Each scene shows the same named points in several views. A view is turned or mirrored, and shifted as a whole, has a little noise and may leave points out.

Scene 1
View 1
dufup: [  7  -1  10   5  19 -21   7   7   9   1  10   2  14 -25   7  13  31   3
  16   3  -8 -15   0 -11 -19  -6   1 -24   2]
Zuf: [  2   5  -6 -21  14  -4   3  15   1  -7   3   7   3 -16   8 -12  19   2
  20   0  -5   7 -12   3 -19   3   3  -6  -6]
Lafa: [-20   5 -16 -22  21 -22  11 -19 -17  13   7  -9   1  -4 -11  14  33 -21
  -2 -12   4  -7  -1   4  -4   8  -9  10 -18]
Fem: [-14   2 -11   0  32 -27  11  -2 -16  10  -1  -4  -2  -9 -11  12  21 -14
   4 -18  -9 -18  -7 -21  -3  -2  -6   8  -6]
Mupo: [ 11  20 -13  -2   7  -5   5 -18   3  23  11 -12   9 -41   2  19  25   3
   8   3  -7 -22   7   5 -15 -10 -16  -4  -5]
Gub: [  8 -10 -10  -5  21 -24   1  -4  -7   9   1  -5   3 -16   0   4  24  -3
   8   0  -1   1  -7 -13 -17  -4 -11 -19  -6]
lere: [ -3   5 -13  -3  18 -21  11 -17 -15  20   7  -6   9 -20  -4  17  25 -11
   1  -9  -4 -17  -1  -5 -11 -10 -12  -6 -10]
sasod: [  5  -5 -17  -5  27 -22   0  -4 -11  12  -4  -4  -2 -14  -4  -1  20  -8
   9  -6  -4   5 -11 -19 -13  -6 -12  -5  -6]
Mabu: [  3  -1  -9 -32  -8  -7   4 -13  -5   5  15  -7  12 -24  12   9  31   3
   3  13   8   1   2  34 -25   6 -10 -34 -17]
bop: [-23  11   0 -20  21 -18  22   1 -17   1  13  15  15  -2  -1   2  28 -19
   6 -15  -3 -12  -8   6 -10   3   9   4 -13]
Givas: [-21  14 -20 -28  17 -13  10 -17 -15  13   7 -11  -4  -8 -11  11  29 -18
   0 -12   3  -7  -1  10  -2  11 -10  19 -18]
rato: [-14  11 -10 -13  21 -13  16   7 -21   5   3   8   3 -12  -1   1  12 -10
   7 -16 -11 -16 -13  -4  -9  -2   1   7  -9]
peg: [-22   8   0 -29  14 -15   9   3   1  -7  13  -6   0  -8  -4  11  37  -9
   9  -3   3  -9   1  12  -8  22   4   3 -11]
lifud: [ -3   9  -3   3  15 -20  10  -5  -2  11   8 -12   4 -28  -3  25  24   0
   5  -4 -11 -34   5  -7  -9  -2  -9  -8  -3]
senu: [-12  16  -7 -25  22  -3   6  20   0 -10   3   5  -5 -11   0 -10  19  -5
  19  -8  -7  -1 -11  -2 -10  12   6  19  -5]
bosu: [ -7   7 -19 -20  13 -13   3 -15  -7  12   5 -15  -4 -20  -5  12  26  -6
   3  -3   0  -7   0   5  -9   5 -15   2 -14]
Fudu: [  0   2  -7   0  29 -21   6   0  -4  10   0   0   3 -15  -5   5  25  -9
  12  -9  -7  -7  -6 -20  -9  -5  -6   2  -2]
zomig: [ -2  -3  -1 -16  17 -20   6   0  -1   0   9   0   8 -13   3   5  34  -5
  12   2   2  -1  -3   1 -17   4  -1 -17  -7]
dezel: [  8  13   5  17   8 -20   2 -18  22  16  15 -32   4 -50  -1  49  39  11
   6   9 -11 -51  24  -8  -8  -2 -19 -18   4]
tedup: [-24  22  -9 -16  27 -12  10  -2  -1   3   6 -10  -6 -12 -13  14  30 -14
  10 -15  -6 -20   1  -6   2  15  -1  32  -7]
zafal: [-29  -8 -11   8  43 -48  21 -22 -27  22   3 -10   2   5 -23  29  35 -33
 -10 -27  -2 -27   0 -29   7  -2 -10  10 -13]
Setuk: [ -8  22 -20  -6  23 -12   9 -20  -7  22   4 -14  -2 -24 -11  17  24 -12
   3 -12  -7 -21   1  -8  -2  -3 -14  23  -9]
View 2
Fudu: [-10   3  -1  -7   3   5  17   2  -5  12 -11   7 -27   3   5  -1  -2  -7
   9  21 -23   7   3   4 -11 -16  -9   9  22]
Gub: [ -7  11   3 -13  10   4  18 -10   5  14 -14   6 -38   8   2  -8 -13  -8
   9  18 -19  12  10  12 -26 -12  -7   4  27]
zafal: [-18 -22  -6 -12  -1  17  46 -15 -21  -1 -10   8   1  13  -2  -3  25  -4
 -13  18  -5  19  18  -7  16  -9 -16 -21  32]
zomig: [ -1   9  -7  -4  16  -7  13  -6  -2   4 -12  -3 -35  -1 -14 -11 -14 -10
   0  17 -22   7  10  13 -33 -11  -4   5  26]
lifud: [ 10   7   2 -10  11   4  25  -2  -1   5 -11  -1 -33   9  -7   0 -10   0
 -10  15  -6  -5  -7   6   3  -8 -18  10  18]
senu: [-10  16 -10  19   3  -2   2   6  -6  -2  -6   5 -13 -10  -7  -3 -13 -13
   5  20 -45  -5  -2  -9 -33 -19  -3  16  10]
lere: [  4   6  -5  -9   3   9  21  -7  -9  10 -12   5 -35  15  -9  -4  -7  -8
  -2  13 -11  10   6   0  -5 -10 -24  -1  30]
Lafa: [ -5   6  -5   3   6   9  16  -8 -17  -7 -10   7 -10   9 -21  -5  -2 -14
  -9  15 -20  13  18 -13 -16  -6 -17 -10  36]
sasod: [-14  11   5  -9   1  10  15  -7   0  15 -13  12 -29  10   7  -5  -8  -9
  15  19 -26  14  10   2 -22 -16  -9   4  27]
Zuf: [ -4  19 -10   9   7  -5   3  -6   4  10  -9   2 -38  -5  -5  -9 -25 -13
  13  14 -37  -1   0   9 -45 -18  -3  17  12]
Setuk: [  3  11   4  -2   0  14  11  11 -15   1 -10  12 -18  15 -10   5  -1  -7
  -5  20 -16   3   1 -17   5  -8 -29   3  32]
bosu: [  3  20   6  -2   9   9  10  -4  -5  -2 -12   8 -23  13 -17  -2 -17 -11
  -6  15 -16   6   9  -9 -19  -4 -18  -1  34]
dezel: [ 28  11  22 -30  31   1  25  14   7   6 -16  -9 -50  12 -13   6 -14  12
 -24  21  18 -13 -16  18  22   4 -21  17  26]
Mabu: [ 21  28  -5  -1  22  -6   3 -16   2   1 -14  -5 -52   9 -36 -14 -38 -16
  -8   6 -14   6  12  10 -47  -1 -16   2  38]
tedup: [ -6   6  -1  12   5   5  11  14 -16 -12  -6   5   0  -2 -14   4   2  -8
 -12  23 -27  -4  -2 -19  -4 -10 -13   7  20]
peg: [  1  10  -7  11  19  -7  12  -2 -10 -13  -8  -5 -13  -8 -27  -9 -12 -11
 -15  16 -25  -1   7  -3 -31  -7  -3   2  23]
Mupo: [ 20  20   5 -10   9   6   5   9  -4  11 -14   3 -50  17 -15   3 -19  -6
  -3  17  -9  -2  -6   1  -1  -5 -32  14  32]
rato: [ -5   6 -19  11  -8   7  19 -11 -10   5  -7   7 -20   4  -3  -4  -9 -13
   4  12 -31   2  -1  -9 -16 -18 -17   6  11]
bop: [ -5  -2 -32  18  -3  -2  18 -11 -19   0  -6  -1 -21  -2 -18 -10  -4 -18
  -4  10 -33   4   6  -4 -24 -18 -14   1  16]
View 3
Lafa: [ -2  -3  -4   4 -29  -2   1  10  -4 -27   0   5   8  12  -4  -4  -5  -1
  13 -15   0 -14   6 -19  -9  -9  14   3   0]
Mupo: [-11  -1 -32  33 -18   3 -11  10  28   6  -4   1   6 -12   3  -4 -33   6
  16 -13  12  -9 -15  -8  -6  -4   8  -6   7]
dufup: [ -5  -4 -21   6 -11   1   1  28  15  36   2  -1   0   4 -12  -9 -31  -2
  26 -14  11 -14  -2  -7 -23  -9 -13 -12  24]
Mabu: [-21 -17 -26   8 -30  16  13  18  28 -12   9  -7  21  -9  -6   3 -31 -41
  12  -9  13  -1 -11   3 -26  -7   0  -9  14]
Zuf: [ -1 -13  -8   0 -10   0  11  21  15   0  17  -1  -8  -8  -2  -2 -28  -6
   8 -23  -9   1   0   1 -35 -11 -26 -10  14]
sasod: [-10  -2  -1  -1  -3  -9   2  10  11  -6  17  -1  -3   4  -8 -19 -30  14
  18 -16  -4 -22  -2 -12 -19 -14   0  -5  16]
zomig: [ -8  -9 -12  -1 -18   1   8  26  10   4   9  -3   5   5  -9  -5 -21 -14
  19 -15   5 -10   3  -7 -23 -11  -7  -6  18]
dezel: [-16  15 -53  30 -28   4 -25  19  30  47 -20  -9  17   1   5 -11 -36   8
  30 -12  26  -8   5 -15   6  -1  27 -11  15]
Fem: [  6   7  -1  -3 -15  -7  -4   2  -4   3  -2   4  -5  13 -10 -18 -14  23
  17 -16  -4 -21   7 -17 -13  -9   5  -2   4]
peg: [  2  -6 -15  -3 -34   4   7  26   1  -7  -1  -1   5   6   1   5  -7 -16
  10 -22  -2   5  19 -11 -19  -7  -4  -2   6]
Gub: [-15  -3  -9  -2  -9  -4   3  15  16   0  13  -4   7   5 -10 -17 -31  -1
  21 -12   4 -19  -2 -11 -20 -12   5  -7  19]
zafal: [  6  12   6  -5 -24  -7  -7   0 -22  -4 -14   9   4  36 -19 -22   2  24
  27  -6   6 -41   9 -34   4 -11  29   7   1]
bosu: [-10  -1 -16   9 -23   0  -3   7  15 -18   4  -3   9  -1   2  -9 -22  -2
  11 -16   0  -8   2 -12 -11  -8  13  -3   4]
bop: [ 16 -11  -1   1 -27   7  11  10  -9  -6  -3  13  -8   7 -16   3  -2  -6
   8 -15  -2 -11  -4  -7 -25  -8 -16   0   0]
Givas: [  1  -3  -8   9 -31   0   1   6  -1 -33   0   4   5   4   3   0  -5   1
   6 -19  -5  -7   7 -16  -9  -8  12   5  -6]
senu: [ 14  -7  -2  -5 -16  -4   8  18   1  -6  10   3 -15  -3   4   1 -12   6
   3 -32 -19   8  17  -5 -31  -7 -26  -3   4]
rato: [ 12  -3  -3   1 -18   3   4  -2   0  -1  -1   8 -10   2 -10  -9 -15  10
   6 -18  -7 -11  -4  -6 -25  -6 -12  -4  -1]
lere: [ -6   1 -13  13 -19   1  -4   4   9   0  -2   4   5   5 -11 -12 -21   7
  18  -9   9 -23 -10 -14 -10  -8  11  -3   6]
Fudu: [ -1   0  -5   5  -7  -9  -3  16   5   8   6   3  -7   5  -7 -14 -23  18
  20 -18  -2 -19   1 -15 -17 -12  -4  -4  14]
Setuk: [  0   5 -15  23 -21  -6 -13   3   7 -12  -6   6  -1   1   6  -7 -15  22
  13 -19   0 -13   0 -19  -1  -5  15   2  -3]
tedup: [ 13   5 -12  10 -28  -7  -8  15  -5  -8  -7   6  -7   5  10   1  -3  16
   9 -28  -9   1  20 -19  -7  -5   3   3  -4]
lifud: [ -2   6 -26  12 -23   4 -10   7  12  23 -11  -1   5   4  -6 -13 -25   8
  18 -15  11 -11   1 -11 -10  -4   9  -7   8]
View 4
Gub: [ -1  -5 -17 -10  -9  11 -11   8   5 -19 -18  11   1   0  12  -6  16  -4
  12 -11   3  20  -5  18  -3   9 -21 -18  10]
Zuf: [ 15   1 -11 -16  -5   8  -7  22  10 -22  -3   8 -19   4  -3  -9  29   4
  24  -8  21  18 -14   3  -3   1 -11 -10  -5]
Fudu: [ -3  -7 -13 -10 -15  18  -3  11  -2 -23 -19   0  -1   9  11 -16  11  10
   1  -8  13  18  -2  20  -5  15  -9 -10   5]
Lafa: [ -9   2  -7   1  -5   0 -15 -10   2  -8 -10 -10 -12  24  -3 -25  16   9
  -1   2 -10  15   5  11  -2   9   0  -1  23]
zomig: [ 10  -4 -20 -13  -8   8 -13  13  11  -8 -12  -1 -10   8   1  -6  27  -6
  11  -5   4  18 -10  15   1   7 -18  -4  10]
Mupo: [ -1   4  -8 -21 -12  32  15  -4  21 -10 -21  -2  -1  -3  14   4  27   1
   2  -3 -13   1  11   1 -17   5   3 -16   8]
sasod: [ -6  -1  -8  -7  -6  10  -7   7  -3 -26 -17   8  -4   5   9 -12  10   5
  11  -9  10  21  -2  16  -4  12 -12 -14   9]
Setuk: [-13   3   1  -5 -10  23   5 -11   1 -17 -19  -9  -5  13   8 -20  13  16
  -9   3  -4   8  15   6 -14  14  12  -8  12]
lere: [ -7  -3 -11 -11 -17  17  -4  -4  13 -15 -17  -2   1  13  13 -10  14   6
  -3  -9 -16  12   5  17  -7  10  -5 -14  11]
Fem: [ -7 -10 -12   0 -19  14 -10  -3  -4 -23 -14  -2   4  17  10 -31   7  18
  -6  -5   7  19   2  21  -3  17  -2  -9   5]
tedup: [  2   0  -5   1 -11  18  -3  -4  -4 -11 -12 -17 -12  17  -5 -36  23  20
  -8  10  16  10   9   5  -9  16  13   8   7]
bosu: [ -4   4  -6  -4  -1  10  -7 -11   8 -10 -13   0  -7   7   2 -15  24   3
   9   3  -7  11   6   3 -10   6  -1 -10  15]
dezel: [  9 -12 -30 -17 -25  56  15 -15  26  11 -37 -10  27 -19  25   4  36 -12
 -14  10 -11  -2  18  11 -19  19  -5  -9   8]
peg: [ 15  -1 -17  -3  -5   5 -15   2  11   2  -5 -13 -16  16 -11 -24  36   2
   7   8   8  14  -4   5  -1   7  -4  10  11]
bop: [  8  -4 -12 -12 -19   0 -14  12  13 -16   4 -12 -22  36  -6 -27  22  18
  -1 -11  -2  16 -10  15   2   4   1  -1   1]
Givas: [ -7   8   1   1   0   1 -11 -12   3  -9  -7 -10 -16  22  -6 -26  21  12
   2   6  -7  12   7   3  -6   7   7   1  20]
dufup: [ 14 -14 -28 -22 -23  27  -1  20  16 -10 -20  -1   3  -1  13  -1  27  -5
   3 -11  10  15  -9  21  -2  13 -19  -9  -2]

In a view up to two points have been moved. Name them for each view, in the order of its rows, or write -.
view 1 | bop
view 2 | Zuf
view 3 | Gub, senu
view 4 | sasod
